The views of a scene show one set of named points, each view turned or mirrored, shifted and resized as a whole, with a little noise and some points left out.

Scene 1
View 1
gar: [-13 -12   4   8  14 -11 -18 -21 -10  -4  -9 -20   5  -6  17  -2   9  10
   3  16 -10]
gapo: [  1  -2   7   1   4   2 -12  -6  -7  -1   2  -7  -2   4   2  -7   5   1
   2   2   1]
laki: [ 13   4  -5 -10   4   1 -16  -9 -18   0   0  -2  -5   2   7 -15   0   2
   7   7  -5]
zek: [  4  -8   3  -1   2   5 -17  -7  -6  -4  11  -6  -4   7   6  -9  10   2
  -2   4  -3]
Kure: [ 10   1   3   4   9  13  -8 -12  -9   4   3 -12   1   7  -3 -18  -5 -13
  10   2  -6]
zonub: [  8   2   4  14  -3   8  -6 -12  -6   5   7 -13   6  10  -1 -10  10   1
  -1   2  -7]
Fus: [ -7 -10   9   9   8   7 -18  -8   1  -6   6 -15  -3   8   4  -3   9   1
   0   3   4]
rozu: [  7  -4  12 -12  -4  -2  -4  -2  -8  10  12   7  -7   9   2  -9   8   2
  -5   6 -10]
vedug: [  5  -1   7  -5   8   4 -16  -7  -8   4   4  -8 -10  14   4  -6   1   1
   5  10  -2]
Sepob: [  9  -1   5   7  -1  11 -11  -8  -4   3  11 -11  -1  14   0  -9  10   0
  -1   3  -3]
tanaz: [  7   0   8  10  -6   5  -7 -10  -5   8  12 -10   2  14   2  -7  16   6
  -7   6  -9]
dakof: [  3  -8   4   1   0   0 -10 -11  -9   1   8  -6   2   2   7 -10  11   2
  -3   7 -12]
Sudok: [  7  -1   0  12  -1   8 -16 -11  -6  -1   8 -15   2  11   5  -8  13   4
  -1   5  -3]
roba: [  5   8  10   0  -2  -4  -5  -5 -10   7  -1  -4  -1   8   0  -5   6   7
   1   4  -2]
Roful: [ -4 -21   7  10   2  12 -10 -10   2  -7  15  -9   4   1   2 -12  12  -9
  -6  -2  -9]
furo: [  3   5   3   1  -1  -2  -8  -4 -11  -1  -3  -3   2   0   2  -8   4   4
   3  -1   1]
Dak: [ -1   0   5  15   2  -1 -11 -17  -7   4  -1 -20   6   8   8  -3  14  10
  -1  12  -8]
pida: [ -1 -19   5 -12  10   4 -17  -5  -6  -6  12   1  -9   1   8 -12   3  -6
   1   5  -5]
zim: [  9 -12  -1 -12   0   7 -12  -4 -10  -5  14   6  -5   0   4 -18   5  -7
  -1  -1  -8]
vigip: [ -1 -10  13  -4   4   7 -12  -2  -1   1  11  -2  -9  11   0  -7   6  -4
  -1   1   0]
View 2
gar: [ -1  13 -10  -2  -7  -6   9  10  -3 -13   7  -2  14  -1  -5   4 -12   0
   5   3   8]
furo: [  4   0  -7 -13   3   1   8  -8  -2  -3   9   3   5   1   7  -3  -2   7
   8   4   5]
zonub: [  9  -1  -1  -3   4  -1  11   1   4  -1   0  11   3   0  12 -11  -4   1
   2  -1  10]
rozu: [ 7 -1 -3 -1 19 -3 -2 -2 -8  9 12  8  3  4  9 -3 -2  7 10  0  0]
vedug: [ 7  2 -7 -3  0 -4  4  1 -7  2 10  9  5  5  6 -6 -5  9  2 -4 -8]
roba: [ 6  1  0 -7  6 -4 11 -4 -7  0  8  8  5  2 12 -3 -3  9 10  3  5]
Dak: [ 4  7 -1 -3 -2 -8 14  9  0 -7  2  9  8  0  5 -6 -6  2  5  1 11]
pida: [  4   2 -16  -1   8   2  -9   0  -3   2  12   0   4   1  -2  -4  -8   1
   1  -3  -8]
Sudok: [  6   3  -4  -7   0  -3   8   6   4  -3   3  13   2   1   5 -12  -2   1
   1  -2   5]
vigip: [ 9  1 -7 -4  7 -1 -2 -1 -8  5  8  6 -1 -4  7 -8 -9  1  1 -1 -7]
laki: [  4  -2 -13  -7   3   2   4  -7   3  -2  14   6  10  12   4  -3   2  14
   6  -3  -1]
dakof: [ 4  3 -7 -1  9 -1  2  4  2  0  7  5  7  2  3 -4 -5  1  5 -1  7]
Sepob: [  9  -1  -3  -4   4  -2   6   2   2   1   3  12   1   1   9 -12  -3   1
   0  -3   1]
zek: [ 4  3 -9 -6  6 -1 -1  3  0  1  8  8  2  1  2 -9 -3  2  3 -2  0]
Kure: [ 12  -6 -10   1  -3   3  10  -9   4  -2   5   5   8   5  13  -7  -9   5
  -4  -6  -1]
gapo: [ 6  2 -7 -8  2 -1  5 -3 -4 -2  8  5  3 -1  7 -5 -6  4  4  1  0]
Roful: [  8   1 -10  -1   7   3  -4   3   4   0   1   2   0  -7   3 -11 -11 -12
  -2  -2   5]
Fus: [  6   7  -7  -8  -4  -4   3   5  -5  -4   4   5   0  -7   2  -9 -11  -3
  -1   0  -3]
View 3
zek: [  3  10   0 -10   4   0  -3   6   2   3   8   3  -8   0  -5   4  -1   3
   5  -1  -5]
laki: [-2 -1 -5 -8  7 -7 -9  8  4  9 21 10 -1  1 -3  5 -4 -3 10  1 -2]
pida: [  5  12   3 -16  13  -1  -4  15   0   8   9   5 -15   1 -11  10  -6   0
   8  -2  -8]
gar: [  3   3   4  -9 -13   7 -12  18  -9  -7   2  13 -12  10   6  10  -7  -9
  10   1  -9]
rozu: [ -3  14  -3 -11  14 -10   1   1  10  10   4   7 -11  -4   5   9  -7   2
  11   2   0]
vigip: [  3  15   1 -12  12  -6  -1   1   0  -1   4   1 -12  -4  -7   9  -5  -1
   4  -1  -8]
Fus: [  5  12   4 -10  -1   1  -4   4  -6 -11   2   2 -12  -1  -7   5  -2  -3
   2  -2 -11]
roba: [ -6   6  -5  -6   4 -10  -4  -2   3  -2   5   9  -5  -4   8   6  -7  -6
   9   2  -1]
zim: [ -1   8  -2 -17  17  -1  -5   8   2  15  12   2 -10   0 -10   6  -5   4
   6  -1   2]
gapo: [ -1   7  -2 -10   5  -5  -6   3  -2  -3   6   6  -8  -2  -3   6  -5  -5
   6   0  -4]
tanaz: [ 0 13 -1 -5 -2  1  0 -7  1  1  2  1 -6 -2  8  4 -2  6  3  4  0]
Sudok: [ 2  7 -1 -5 -5  3 -4 -3 -3 -3  9  1 -3  0  0  2  1  3  1  3 -3]
furo: [-7 -1 -7 -9  5 -7 -7  3  0 -2  7  7 -5 -1 -1  3 -6 -8  7 -2  2]
dakof: [ -1   8  -1 -10   2   3  -5   5  -1   7   4   5 -10   3   3   8  -5   3
   7   2   0]
vedug: [  4  11   1  -6   6  -8  -4   3   2   0  14   8  -6  -3  -1   8  -4  -3
   8   2 -11]
Kure: [  2   6   0  -8   9  -3 -12  -6 -13   5  19   2   0  -2  -4  10  -8  -8
   0   8  -3]
Sepob: [ 2 11 -1 -7  4 -1 -3 -7 -1  1  9  0 -4 -3  0  4 -1  3  1  4 -3]
Dak: [  0   7   0  -3 -12   4  -6   0  -5  -6   3   6  -5   3  11   6  -4  -1
   5   4  -4]
View 4
zek: [ -7 -10  -4   0  -4  -7   8 -13  15   5   0  -4  13 -14   5  -6  10   0
  11   0  -6]
pida: [-10 -16  -1 -12  -2  -4  -3 -24  11  16  -4  -2   8 -24   7  -3  10  -7
  12   1 -19]
Sepob: [ -2  -2  -4   2  -2   1   9  -3  14  -4   4  -5  13 -10   5  -1  13   0
   9  -1   7]
zonub: [ 6  2 -2  7 -9  4  9 -1 14 -8  2 -6 15  0  1 -3 12 -1  2 -2  8]
Roful: [ -1  -2   9  -7 -16   1   2 -12   6  16   8   1  22  -6   3   4   6 -10
   7  10  -6]
furo: [ -1  -1  -9   6  -5   0   6 -18  20  -6 -16  -8  12  -3  13 -17  10  -1
  -1  -7  -9]
Kure: [  3   8   0   1   6   8  -9 -13  14  -2  -7 -15   7  -9   2   7  19 -10
   0 -15   3]
zim: [ -6 -19   0  -2  -1   4   0 -34  19   9  -2   0   8 -13   9  -2  14  -8
  20  -1  -9]
roba: [  2  -4 -13   4  -3   6  10  -8  15 -16 -13  -7   6  -9  10 -19  11   4
  -3  -2  -4]
tanaz: [  4  -7  -5   5 -11   2  16   2  12  -9   7  -1  12  -6  -1  -7  10   5
   7   5   6]
Sudok: [ -1   1  -3   8  -6 -10  12   0  16  -1   3  -8  17  -7   0  -3  11   2
   6  -5   4]
gar: [  4   0  -2  -1 -20 -24   4  -2   4   8 -13 -17  15 -12 -15 -17   4  -1
 -16  -6 -30]

Which points are out of place in each view (at most two, in the order of its rows)? Write - if all are in place.
view 1: gar
view 2: -
view 3: -
view 4: -
